A landscape with many peaks, sampled at points; each row gives a point and its height.
A climber steps from a point to the highest of its 6 nearest points, and stops where none of them is higher. Distance is the straight distance between rows; heights are no part of it.
J_406: [131 133 111 143 125 115 126  73 151 122 149 145 193 175 129 135  98 164
 119 142 170 126 125 143 113 118 150 142 138 149  71 102 118  98]  h=541
J_781: [150  95 152 201 116 129 105 144 153 157 126 159 192 129 175 129 108 131
 151 130 157 109  64 145  36  79 153 185 110 116  72 130 179 138]  h=395
J_294: [149 138 142 149 113 121 115  91 162 140 151 158 160 149 154 123 101 171
 141 145 144 137 123 138  71  84 154 136 123 136  79  99 141  95]  h=421
J_128: [139 180 119 115 180 116 125 164 115 126 111 110 121 139 130  69 117  20
 128 166  70  33 167 152 188 131 137  96 109 106 140 151 104 138]  h=273
J_884: [129 148 127 154 150  73 159 141 130 139  96 102  68 126  64 103 141  94
 142 128  94  54 141 172 209 102  86 110 166 149 135 192 100 147]  h=568
J_212: [128  77 106 119 131 137 153  56 136  99 111 111 166 177  87 151 107 132
  87 140 151 135 158 117 189 175 131 120 157 152 126 123 135 137]  h=470
J_411: [162 120 129 107 185 125 131 124 128  86  96 119 113 146  94 108 102  70
 121 153 108  65 139 164 234 166 127 108 155 146 155 165  99 179]  h=362
J_903: [129 147 110 124 132  70 163 146 142 151 105 107  57 118  81 117 141 107
 143 120  89  91 142 171 208 108  68 109 165 147 149 166 109 147]  h=452
J_15: [137 120 163 179 121 136 112 116 147 148 155 151 167 114 177 122 137 150
 135 121 142 141  85 127  33  74 158 145  99 113  82 131 175 116]  h=353
J_895: [117 148 127 116  93  97 171 165 127 152 128  72  90  87 107 127 155 117
 160 131  93 134 143 149 194 105  50 118 171 156 139 160  97 150]  h=520
J_240: [122 114 139 139 134 170 129  41 107 123 120 111 190 144  81 108  96 115
  96 125 167 122 146  92 146 189 107 122 140 141 114 126 127 145]  h=449
J_682: [137 139 107 101 151 174 111 132  89 133  95 145 125 118 125 125 133 125
 116 125 139 100 128 116 112 136 128 130  87 152 189  94 114 116]  h=205
J_265: [131 130 106 111 136 172 116 106 104 109 107 157 152 145 113 148 138 123
 115 112 143 107 121 107 110 136 124 114 102 135 163  85 129 105]  h=78
J_82: [102 157 123 117 147 170  82 181  90 129 106 130  80  67 141 105 132 108
 126 104 143 104 110 128  68 177 149 172  63  88 202 123 121 120]  h=596
J_723: [130 131 143 137 106 106 142  96 163 147 181 143 137 134 174 127 127 165
 137 132 120 178 136 133  76  81 154 106 127 125  81 122 129  93]  h=427
J_914: [117 101 123 161 138 155  81 177 128 133  78 124 225 129 138 146 137 123
 101  94 142  90  73  88  27 134 142 172 102  88  90 147 193 147]  h=302
J_554: [122 121 155 152  81 145 121 127 135 139 156 144 136 108 161 110 164 158
 137 102 128 178 119 112  64 101 149 126 112 111 122 100 163  99]  h=312
J_787: [148  90 112 102 152 124 143 100 116  86 100 130 131 161  90 142 120 122
  93 137 130 113 150 137 226 167 121 103 152 153 150 124 118 142]  h=416
J_434: [ 99 149 125 108  82  97 173 183 129 151 141  91  87 103 109 147 157 151
 169 137  82 182 127 122 176 110  70 130 187 140 107 169 120 133]  h=663
J_740: [149 170  91  88 196 153  85 162  97 127 102 122 107 120 127  90 111  64
 124 157 127  70 143 144 155 155 140 129  90 122 194 118  98 127]  h=455
J_301: [109 111 141 121 104  46 165  92 158 125 173 136  96 164 125 177 110 144
 103 129 102 147 138 154 125 113 133  96 174 109  75 137 114 113]  h=500
J_215: [115 144 102 118 160 191  87 134  89 133  59 118 218 146 107 152 141 120
 118 115 153 101  96  58  65 168 111 145 104  98 113 110 160 157]  h=272
J_566: [127 153 114 116 104 105 153 154 124 137 119 102  67  88 127 105 159 119
 156 123  93 116 143 147 183 114  76 108 155 146 153 139 104 147]  h=360
J_184: [121 152 108 116 146 194 114 125  92 117  72 138 175 137  95 146 132 131
 126 122 157 108 113  82  80 162 126 137 105 127 151  93 145 130]  h=281
J_67: [123 131 125 134 108 132 128 114 141 129 150 161 157 143 143 122 143 159
 131 115 133 139 137 115  75  99 153 111 116 129 121  95 149  83]  h=332
J_892: [124  87 126 140 123  65 149  85 194 116 170 115 127 182 122 183  63 162
  91 167 166 128 133 175 137 134 189 136 178 139  60 153  94 122]  h=507
J_661: [121 122 110 103 100 104 157 133 125 124 144 132  82 113 144 136 166 148
 131 116  87 166 143 136 168 101  90  99 144 137 129 114 126 127]  h=403
J_98: [127 116 136 159 114 159 104 150 119 137  90 148 174 105 141 138 147 146
 127  83 143 110  88  92  23 113 155 161  98  94 121 123 191 113]  h=185
J_879: [126 103 179 176  91 164 135 142 137 147 174 116 142  89 173  87 133 156
 153 120 140 222 107 104  50 120 189 149 110 114 100 148 198 104]  h=383
J_685: [149 164 107  78 143 133 107 156 112 134 117 123 102 119 143 100 116  78
 125 140 100  69 142 147 155 132 128 115  85 133 189 116  92 133]  h=600
J_555: [110  98 106 144 149 176  83 174 120 122  56 107 221 141 131 161 134 121
 100  91 133  94  88  80  48 169 127 144 108  85  87 146 190 174]  h=314
J_36: [ 93 111 135 109  90  48 171 116 161 136 153 126  83 160  95 181 123 155
 119 128  95 155 150 160 153 109 105 110 185 100  85 150 134 133]  h=521
J_45: [110 121 157 119 113  41 146 109 180 148 213 134  88 170 139 175  91 154
 122 151 105 174 132 157 119 103 141 110 181 122  76 147 101 122]  h=496
J_990: [113 130 126 115  75 132 159 193 124 121 157  84 101  84 168 106 164 151
 151 134 105 202 147 103 157 118 122 129 149 137 148 134 131 113]  h=462
J_888: [151 139 100 102 156 102 140 139 119 103 113 131 105 131 109 113 136 105
 126 145  99  75 151 160 215 127 101 106 139 156 165 143  96 147]  h=337
J_547: [132 119 134 119  98 114 142 118 137 137 169 127 113 121 164 119 148 170
 139 119 105 203 149 109 111  95 150 103 132 118 111 105 150 106]  h=384
J_743: [101 114 125 118  81  71 162  95 160 131 165 144 104 161 123 150 133 156
 107 142 117 143 135 148 156 113 121 104 164 129  91 107 134 115]  h=482
J_816: [122 171  88 108 184 168  79 160  94 137  89 128  97  85 149 102 112  82
 122 149 145  67 127 141  95 158 151 155  81  93 189 118 115 131]  h=597
J_263: [100 181 128 123 147 150  86 184  97 141 112 104  73  76 161  69 117  62
 107 122 136  90 140 136  94 174 162 154  82  77 199 136  98 126]  h=654
J_971: [ 95 127 136  98  82  76 158 118 144 137 165 124  70 137 119 159 144 155
 134 129  97 167 140 131 156 118  90  93 167 131 112 119 118 133]  h=522
J_295: [125 130 123 149 131 168  83 135 144 143  72 126 240 157 125 145 126 121
 111  96 160 107  87 100  50 146 111 166 114 120  87 127 163 141]  h=381
J_610: [138 113  99 115 123 132 133  96 126 127 131 160 172 167 124 148 120 154
 119 124 138 134 121 116  99 108 144 115 112 137 118  87 137 108]  h=263
J_601: [140 149  92  99 175 200  80 128  91 124  76 133 150 115 103 139 132 119
 120 139 158  83 111 106 108 165 139 137  90 122 182 107 112 144]  h=367
J_340: [128 114 147 182 113 131 111 125 138 139 122 152 171 108 156 121 138 137
 144  92 140 141 106 112  28  95 159 151  99 101 115 127 186 114]  h=237
J_639: [135 125 132 125  95 137 132 119 120 129 157 145 108 110 159 129 155 151
 140 118 114 194 133 113 104 107 124 114 120 108 132 110 139  97]  h=269
J_374: [139 151 102 107 139 147 112 147  90 129 125 134 122 114 145 128 133 123
 126 115 138 114 138 122 139 129 113 116  96 141 184  95 112 114]  h=177
J_178: [120  92 117 113 124  83 168  98 138  96 124 131  94 169  96 171 125 135
 104 140 121 114 134 157 200 126 122 103 164 139 124 131 126 133]  h=404
J_169: [166 103 207 203 127 133 105 154 155 187 162 148 136  91 207 131 115 127
 170 164 156 145  56 137  47  83 139 195 110 127  43 137 154 142]  h=502
J_736: [152  89 138 113 155 159 132  84 106  84 106 108 151 146  81 124 115 109
  90 139 143 127 157 132 224 189 123 102 136 164 148 133 123 180]  h=376
J_189: [125 112 126 141 122 100 137  73 164 112 153 131 184 178 131 139  92 166
 100 146 162 132 131 151 124 144 157 145 153 152  64 114 107 109]  h=576
J_46: [109  81 116 115 110  69 160  80 141 115 151 131 102 177  91 173 126 159
 106 151 129 132 153 164 174 122 133 112 171 114  96 133 140 130]  h=446
J_605: [112 134 102 134 163 182  89 149  92 115  59 117 197 133 117 154 146 133
 126 105 148 103  97  75  57 179 134 156  92  91 110 135 170 150]  h=294
J_704: [109 110 112 155 155 162  99 156  95 117  68 140 157 108 118 149 149 139
 135  87 145  95  83  91  46 159 149 160  75  90 145 117 176 130]  h=264
J_243: [145 137 139 171 131 121 122 105 163 148 160 159 188 146 165 135  87 165
 140 140 160 138 101 148  61  74 163 156 132 147  40 107 113 115]  h=489
J_452: [120  92 152 135  87 142 138 180 137 121 185 101 128 113 179  94 152 174
 150 137 122 230 117  95 117 148 207 156 151 110 116 153 201  91]  h=301
J_348: [110 142 132 109  66 108 152 185 126 141 152  83 104 101 146 141 164 153
 164 130  84 215 138 114 162 112  92 121 174 114 116 147 138 110]  h=574
J_92: [104 131 124 131 110  66 170 141 140 134 111 117  51 128  84 157 162 121
 144 118 103 121 131 163 194 114  69 110 173 136 139 160 116 148]  h=508
J_248: [168 128 174 191 130 123 121 133 162 155 156 165 159 121 168 122  95 159
 158 151 156 136  74 149  59  79 141 166 111 140  46 114 132 123]  h=560
J_326: [153 123 123  99 181 183 114  97  88 108 104 139 151 145  89 133 118  98
 116 138 150 113 142 116 170 190 119 116 121 158 164 105 110 159]  h=278
J_757: [107 121 135 136 112 175 109 141 104 130 135 140 101  89 143 110 156 161
 142  96 131 149 116  93  85 138 148 145  86 104 177 108 156 115]  h=98
J_580: [144 156 114 119 169  80 131 154 131 122  88 116 104 138 118  98 123  58
 130 144  78  53 148 163 207 128 112 103 134 138 158 156  96 137]  h=306
J_307: [114 130 133 150 125  78 173 144 129 158 105  86  63 105  59 120 148 100
 159 127 101  94 133 175 201 100  65 116 186 142 142 199 118 149]  h=498
J_865: [128 125 158 134  98  98 133 106 161 159 201 128 122 137 173 138 114 168
 138 146  96 203 132 117  83  99 144 108 140 125  64 120 128 102]  h=451
J_137: [144 130 149 169 107 145 115 118 151 150 144 160 182 135 164 127 131 152
 147 112 149 140 100 126  27  75 156 158 110 128  77 122 156  99]  h=305
J_327: [133 138 103 108 171 196 110  99  74 115  85 131 171 159  86 145 129 131
 122 130 162 110 120  87 114 170 115 125 110 136 151 111 118 132]  h=554
J_501: [129 138 135 144 109  75 141  96 182 128 163 156 153 173 140 143  77 165
 131 147 141 149 119 151 101  97 176 128 147 145  46 103 116 107]  h=562
J_858: [ 94 132 119 119 103  84 185 152 136 164 124  97  64 117  88 142 151 141
 160 132  94 150 123 154 186  94  57 122 204 138  97 169 108 143]  h=587
J_336: [149 127 138 167 127 119 115  98 158 139 137 153 205 146 151 137 102 150
 133 120 171 120  88 135  75  87 142 166 138 146  58 111 136 104]  h=459
J_718: [144 142 105  82 154 142 133 130 106 112 111 140 112 142 114 129 133 133
 118 138 140  96 151 132 178 139 120 111 117 144 178 113 112 129]  h=168
J_946: [144 121 182 177 116 141 130 105 154 155 181 131 148 100 182 105 121 152
 169 130 131 186 110 120  53  88 168 144 124 112  78 137 172 106]  h=448
J_115: [ 97 177 113 116 177 172  69 183  83 140  92 119  77  79 145  85 109  75
 117 126 155  78 117 138  86 182 177 166  74  72 196 133 111 133]  h=633
J_322: [132 130 122 123 122 156 126 126 128 120 127 153 124 126 133 132 163 153
 131 118 129 130 136 104  96 110 130 121  86 126 168  80 134  93]  h=39
J_801: [101 136 126 148 103  89 170 135 135 179 125  79  48 104  40 142 152 116
 165 127 119 128 110 156 194  99  58 139 202 136 119 212 121 143]  h=540
J_390: [141 144 115 103 117 118 146 140 117 121 118 137  92 117 142 110 150 125
 124 122 100 130 151 130 162 103  92 106 119 155 181 116  99 124]  h=215
J_78: [156 127 187 183 120 132 123 104 164 167 189 140 142 104 187 133 102 150
 170 162 144 168 106 147  49  83 150 150 123 143  40 134 134 116]  h=504
J_471: [120 121 106 120 130  71 166 125 126 130 101 142  73 133  82 144 138 122
 110 138 111  93 124 168 218 118  87 106 171 132 134 156 117 146]  h=444
J_810: [109 148 119 117 157 198  93  81  79 132  70 114 205 139  85 143 115 104
 111 112 168 106 117  64  95 190  86 133 110 123 107 113 137 164]  h=377
J_266: [132 129 116 115 139 179 119  66 100 122  98 131 208 170  93 146 122 128
 110 114 164 122 125  84 113 165 109 130 110 143 121  99 135 129]  h=655
J_480: [130 164 127 131 194 114 133 151 141 115  83 106 118 149  91  79 110  42
 140 168  67  18 145 162 213 142 130  93 136 115 121 174 113 151]  h=328
J_537: [127 121 116  99 116 117 137 107 118 118 137 158 123 138 133 131 150 156
 123 118 121 141 144 114 131 113 115 114 109 138 135  82 129 112]  h=207
J_91: [128 114 107 116 126  76 165 120 126 104 126 150  86 143 111 140 147 139
 110 131 108 111 147 146 193 116 107 114 159 151 143 112 108 130]  h=370
J_688: [119 112 124 142 120 156 114 121 115 131 102 159 148 130 124 135 155 153
 141  93 150 123 104  95  62 118 144 129  84 113 145 100 176 103]  h=63
J_221: [126 105 115 110 106  91 146  90 141 109 157 148 124 163 129 150 124 168
  99 127 118 155 136 142 115 109 142 103 140 138  98  86 117 101]  h=398
J_638: [147 162  96  95 158 122 112 156 119 104  99 132 110 131 132 110 128  78
 118 137 113  76 149 146 184 122 110 105 100 148 184 110  83 137]  h=313
J_652: [114 131 170 124 105  52 131  97 180 140 203 123 101 160 153 153  91 169
 133 142 106 172 127 163 107  88 147 112 151 125  58 140 105 118]  h=488
J_826: [ 98 101 123 133 109  52 184 111 148 135 132 133  51 158  77 181 137 135
 117 128 108 136 135 175 188 100  96 117 186 107 115 155 142 148]  h=484
J_477: [112 169 138 124 114 156 100 196  98 132 123  97  80  58 175  68 118  81
 119 107 119 116 155 115 127 157 149 141  90 114 198 136 107 121]  h=585
J_343: [135 119 102  96 135 143 135 111 121 114 117 153 142 160 112 145 140 138
 111 126 141 121 127 123 150 133 120 113 113 154 149  85 108 107]  h=170
J_363: [134 124 153 154 133  74 122 107 197 144 183 146 133 172 147 170  60 177
 129 155 149 128 105 163 118 103 173 138 157 150  56 125  80 119]  h=627
J_407: [110 122 141 156 135 151 103 145 106 135 104 154 146  98 123 141 162 138
 136  73 135 121  93  92  38 142 165 139  79  90 152 123 190 123]  h=188
J_187: [107 107 146 136 107  47 144  97 190 129 175 120  97 183 118 180  71 158
 107 151 126 138 144 162 128 109 158 120 179 124  68 152 105 121]  h=536
J_135: [135 128 113 119 155 188 125  73  95 114 112 119 193 165  73 126 109  97
 104 130 167 131 137  84 146 200 104 125 119 154 127 117 118 147]  h=450
J_609: [127 111 140 117  86 133 144 187 130 108 188  98 115 108 167 126 141 170
 171 150  92 226 116  93 139 137 165 146 166 112 134 141 165  88]  h=271
J_232: [147  65 137 119 141 158 141  66 109  88 115 128 140 160  86 141 113 105
  85 132 136 143 178 122 222 185 121 112 150 146 140 141 118 178]  h=425
J_709: [121 123 129 129  99 116 123  99 146 138 170 160 141 142 147 136 142 159
 127 118 124 168 140 123  73  83 144 116 125 131 113  99 147  93]  h=583
J_965: [124 113 135 140  96 153 123 119 121 133 156 150 117 103 150 124 160 139
 136 106 140 157 129 104  67 101 153 133  96 114 137 107 161  91]  h=162
J_594: [126 127 118 123 102 136 134 125 116 122 134 144 111 124 139 130 164 148
 127 115 120 159 133  97 129 110 127 115 114 132 150  90 126 104]  h=108
J_44: [130 166 117 107 170 166  77 173  80 134  99 136  93  70 139  97 119  98
 129 123 142  79 122 123  89 175 149 156  64 101 206 124 109 122]  h=607
J_815: [109 124 128 145 153 174 101 159  97 122  88 154 123  94 116 133 155 141
 139  87 146 127  97  93  54 147 154 155  68  90 172 113 177 128]  h=224
J_973: [157 114 149 113 193 155 119 110 137  74 106 115 137 143  87 122 101  79
 113 146 108 100 152 151 249 183 122 106 160 149 167 172 111 188]  h=626
J_853: [178 118 188 205 124 130 115 139 164 169 162 163 153 115 188 123 103 146
 169 152 145 132  66 146  60  71 134 182 123 130  38 121 142 127]  h=524
J_809: [164  99 191 204 127 135 107 159 158 164 137 159 155  92 192 122 118 119
 157 147 158 127  50 144  47  86 142 198 118 111  57 142 185 144]  h=480
J_428: [105 123 138 115  92  73 149 128 153 139 177 126  83 145 136 157 144 158
 128 127  85 213 152 133 127  97 105  94 164 120  91 133 143 107]  h=573
J_567: [131 137 115  98 103 107 143 162 122 122 135 137  85 102 149 121 152 144
 142 108 106 156 159 131 162  98 103 116 123 135 164 121  95 130]  h=265
J_988: [135 172 118 113 111 102 135 182 125 139 113  85 104  92 148  85 135  72
 143 132  84  87 170 135 170 116  88 109 121 122 168 144  96 138]  h=262
J_798: [136 137 127 162 115 130 125  95 136 127 120 140 220 146 133 131 107 152
 121 118 174 114  95 126  68 104 145 161 126 126  85 111 144 109]  h=438
J_719: [140 107 113 127 166  80 158 137 134 111  99 106  78 142  77 146 134 102
 131 144 103  76 138 169 234 123 107 106 164 140 152 166 124 154]  h=468
J_392: [140 147 109  82 192 197 101 106  83 120  90 131 160 149  88 129 119  92
 121 145 147 100 132 117 158 172 124 118 113 158 169 112  92 166]  h=181
J_174: [128 145 123 114 133 161 102 163  92 121 130 133  96  84 146 120 146 130
 119 108 139 125 133 129 110 142 132 132  68 117 203 106 124 114]  h=320
J_831: [123 100 112 104 111  64 150  74 149 120 145 149 116 174 118 159 116 152
  95 136 136 135 127 157 157 116 137 118 157 145 109 115 129 115]  h=436
J_259: [171  99 210 199 110 146 114 130 162 176 162 128 134  76 202 108 111 124
 168 162 144 176  70 140  36 104 164 185 110 118  65 160 180 145]  h=479
J_426: [109 139 145 107  81  74 165 138 146 145 169  99  84 148 108 156 140 150
 136 139  76 200 143 120 159 106  82 120 194 111  80 149 138 126]  h=584
J_3: [126 174 110 103 161 150  95 178 100 128 110  98  99  90 154  63 116  43
 126 160 118  71 157 132 129 153 145 130  76 100 196 128 106 123]  h=598
J_90: [118 155 119 151 148  83 142 146 153 149  98  95  82 117 101  91 137  67
 152 127  70  49 160 155 202 119  98 101 147 142 134 188 104 153]  h=423
J_252: [116 126 154 125  80 148 134 196 112 114 168 113 110  96 177  94 152 153
 141 111 125 215 127  97 142 142 164 152 136 122 173 132 154  99]  h=347
J_346: [140 134 106 123 177 107 138 142 130 114  99 128  88 142  88 114 122  95
 130 149 100  60 148 179 235 133 111 115 165 161 156 177 105 159]  h=422
J_954: [135  95 146 181 121 132  96 148 133 149 124 148 186 119 158 121 135 126
 138 109 139 110  77 118  25  89 155 174  98 100  95 132 195 135]  h=268
J_439: [116  89 109 134 113  94 150  61 174 110 156 114 151 175 119 163  72 160
  87 156 161 144 145 159 160 129 170 140 184 152  71 138 116 130]  h=543
J_862: [118 120 135 142 120  76 146  81 177 113 167 133 145 180 132 159  69 171
 115 143 161 131 124 157 125 119 165 145 163 149  67 125  79 120]  h=612
J_165: [118 128 163 131  86 155 112 168 108 115 133 130  93  76 152 102 162 146
 145  81 124 194 128  86 105 134 140 150 106 132 173 120 154 113]  h=230
J_766: [127 133 152 139  92 119 130 116 151 149 200 122 118 127 168 122 134 168
 144 136 106 197 143 111  69 100 155 111 135 127  81 130 150  97]  h=424
J_334: [135 125 122 117 128  98 153 150 131 131 116 133  81 128 117 121 145 117
 136 118  96 106 149 144 186 116  81  99 142 152 160 130 101 136]  h=564
J_800: [146 157 106  96 155 169  91 159 103 135 116 147 103 104 140 112 132 100
 131 139 140  95 132 125 128 155 139 128  89 124 195 124 106 128]  h=437
J_110: [ 86 133 144 129  83  72 182 130 154 169 141 102  56 123  53 175 143 126
 159 139 108 159 118 156 180 101  64 126 210 106 100 190 121 140]  h=548
J_478: [141 150 119 154 171  88 147 156 145 133  97  92  86 131  86  99 121  60
 140 122  67  35 155 181 196 123  99  91 153 139 119 190  99 159]  h=447
J_475: [119 159 117 106  99 127 141 197 108 133 143  75  87  73 177  90 136  96
 140 108  93 132 158 115 163 130 108 120 117 138 186 148 100 131]  h=382
J_889: [120 149 119 130 142 181  86 113 109 135  71 102 230 141 108 142 129 108
  92 104 155 106 105  83  66 176  79 145 122 113  92 130 160 170]  h=288
J_515: [138 165 125 113 139 101 133 174 123 134 106 106  85 102 147  74 125  50
 126 140  90  61 159 149 173 121 117 107 109 122 161 147  90 132]  h=354
J_205: [121 115 161 141  82 128 138 115 151 132 188 121 125 115 171 119 144 166
 143 118 124 203 130 116  78 109 156 113 125 120 108 115 154 102]  h=378
J_611: [132 122 126 159 123 138 109 137 149 129  96 141 216 139 148 132 126 146
 131 112 167  99  79 112  35 105 151 163 106 114  85 126 177 131]  h=341
J_756: [130  96 129 126 131 166 131  57 108  99 114 126 176 169  84 132 108 118
  80 123 162 129 150 112 167 185 126 105 141 160 120 120 113 149]  h=464
J_520: [136 127 132 150 122 105 131  88 164 129 166 147 183 155 150 124  94 167
 121 140 152 131 105 144  73  99 172 138 133 141  60 103 109 107]  h=506
J_335: [130 144 115 111 115 130 136 172 105 123 122 130  86  82 154 101 145 100
 139 119 107 121 158 127 158 108  99 120  97 128 191 109  98 127]  h=220
J_557: [130 112 108  99 134 118 154 118 133 117 124 145 111 155 121 140 150 145
 116 135 121 118 148 144 182 119 106 112 137 144 161 107 110 118]  h=287
J_173: [100 115 137 116  95  54 154 111 164 127 175 139 103 157 133 159 127 161
 120 131  96 177 136 139 134  97 118  97 174 117  90 125 125 118]  h=532
J_364: [130 141 114 110 160 178 106 145  88 121  92 149 127 115 120 132 142 136
 132 127 144 100 114 112 100 140 135 128  73 123 183  90 126 119]  h=232
J_843: [146 131 160 164 126 108 107  94 174 154 191 150 146 129 174 123  78 168
 152 154 143 157 109 157  77  79 159 148 135 143  49 124 104 103]  h=495
J_907: [135  66 135 154 124 167 122  24 124  97 123 103 150 160  75 134 102 101
  72 119 167 129 184 111 199 178 118 111 142 149 114 137 119 179]  h=426
J_683: [124  99 141 146 151 190 119  29 104  99 124 117 155 139  74 123 103  76
  93 121 171 109 161  94 179 201 104 105 122 131 125 134 112 175]  h=396
J_855: [131 169 116 113 145 157  99 174  99 130 109 135  89  79 157  95 132  90
 138 121 130 101 128 123 119 141 142 130  81 112 212 102 101 131]  h=509
J_181: [106 147 148 135 130 169  95 189  97 143 122 127  73  70 157  93 139 114
 124  95 141 146 119 109  98 176 148 165  82 101 212 129 107 117]  h=503
J_280: [110  90 121 120  94  59 161  85 164 122 162 137 104 179 108 183 113 157
  98 155 119 151 140 147 154 112 151 113 169 121  90 147 123 116]  h=483
J_970: [137 112 194 193 102 141 105 121 153 166 154 137 157 101 177 109 129 138
 156 122 143 164  86 126  16  93 170 169 110  97  88 144 195 104]  h=417
J_293: [105 139 106 128 188 187  81 167  83 120  72 131 129  94 121 144 143 138
 144 113 161  88  94 117  59 167 157 161  81  68 160 141 134 134]  h=245
J_131: [137 115 104 106 137 149 142  66 121 107 110 132 200 170 100 129 115 135
 104 118 163 130 132 110 133 158 130 121 125 147 112 106 125 120]  h=515
J_854: [128 133 113 115 122  84 181 147 131 116 128 115  87 121 109 126 154 125
 150 122 103 100 136 159 201 114  71  99 150 149 139 144 104 127]  h=385
J_727: [147 121 124 104 174 178  99  77  98  91 106 122 153 126  78 121 112  89
 107 143 163 132 167 119 199 206 107 110 121 163 156 123 100 175]  h=275
J_784: [139 110 175 158 100 134 122 124 150 149 195 124 124 103 176 131 126 157
 158 141 122 211 128 115  57  90 159 134 132 121  85 151 166 102]  h=407
J_521: [128  77 118 112 126 111 147  66 153  86 139 111 163 168  96 150  97 140
  83 130 160 148 165 140 201 165 147 115 179 135 101 138 124 141]  h=494
J_851: [150 167 101  99 197 136 112 142 114  89 104 130 127 144 115  87  94  60
 122 160 100  79 145 155 204 150 130 106 126 142 177 146  93 153]  h=261
J_157: [106 139 126 107  84 104 165 171 133 134 149 102  89  95 146 131 159 157
 160 124  88 186 138 122 170  93  79 122 160 135 126 127 110 133]  h=552
J_308: [156 139 111  87 168 145 120 123 110  94 113 138 143 144 101 124 121 105
 115 147 136  91 136 126 183 158 122 109 112 163 179 102 104 130]  h=198
J_264: [158 127  93 102 154 154 118 122  98 107 109 146 139 144 111 137 136 131
 114 127 140 106 135 116 160 138 126 121 111 161 168  87 116 128]  h=101
J_473: [128 158 119 113 118  95 148 167 127 141 114 100  81  99 129 104 139  89
 148 128  81 102 151 141 183 110  68 107 134 147 145 146  96 142]  h=323
J_448: [136 144 108 120 150 183 112 113 104 139  79 133 188 150 104 147 141 133
 121 122 153 103 116  86  79 144 130 139  96 116 144  96 150 120]  h=300
J_365: [150 131 124  98 205 155 107 126 112  97 108 130 139 141  92  99 106  62
 120 161 120  99 142 158 215 194 128  98 131 159 159 152  85 179]  h=283
J_273: [126 134 121 150 131 171 129 117 128 140 100 140 224 150 131 139 126 134
 121 105 161 107  95 107  53 127 140 152 112 118  97 112 165 126]  h=622
J_700: [124 124 110 153 143 161  92 141 116 126  72 151 200 137 136 145 139 141
 119  95 150  96  89  87  40 142 147 155  91  94 118 129 187 123]  h=333
J_156: [142 112 117  87 160 154 117  90 106  84 115 144 162 155  76 134 129 135
 108 129 143 114 156 132 182 163 126 111 141 158 156 123 118 129]  h=334
J_754: [ 90 121 129 108  96  70 173 131 154 145 157 115  81 148 113 162 151 148
 140 135  80 176 134 133 166 100  82 111 183 115 101 145 123 133]  h=556
J_813: [133 136 127 116  91 140 127 174 112 119 145 114  93  69 161  88 147 136
 128 106 127 174 142 107 132 129 124 116 102 125 185 117 123 111]  h=308
J_802: [139 159  92  90 192 203  74 159  76 129  78 130 128 104 127 126 121 105
 139 150 153  86 107 119 105 179 136 148  86 114 175 108 116 130]  h=497
J_355: [125 145 128 121  98 129 145 199 122 123 140  82  96  76 157 104 156 134
 161 126 103 155 158 119 172 124  99 128 138 121 173 140  91 125]  h=389
J_134: [114 142 137 123 115 157 122 193 110 128 130 102  86  60 170  77 149 100
 128 100 125 145 141 115 130 147 134 135  93 120 205 115 104 124]  h=469
J_459: [127 121 131 112  83 141 136 158 111 122 157 131  88  99 162 108 170 153
 131 106 131 176 140 100 126 110 117 131 110 126 168 102 122 115]  h=219
J_893: [126 100 114 109 120 122 149  65 120  94 130 137 177 177  94 144 113 150
  85 137 151 133 147 122 150 143 135 123 137 140 120 104 131 112]  h=471

Call two points neighbours if one is among the 6 nearest of the other. Go from one point of each pair to the other, from neighbour to neighbour, staying as high as possible. Name the lowest point that can't be avoided.
J_248, J_685: J_475
J_709, J_266: J_723
J_434, J_266: J_893
J_685, J_263: J_3
J_884, J_434: J_307
J_363, J_248: J_843
J_248, J_273: J_798
J_363, J_434: J_301

For each start below, name the point where the climber stops.
J_757: J_263
J_831: J_363
J_784: J_363
J_340: J_248
J_178: J_434
J_743: J_434
J_336: J_363
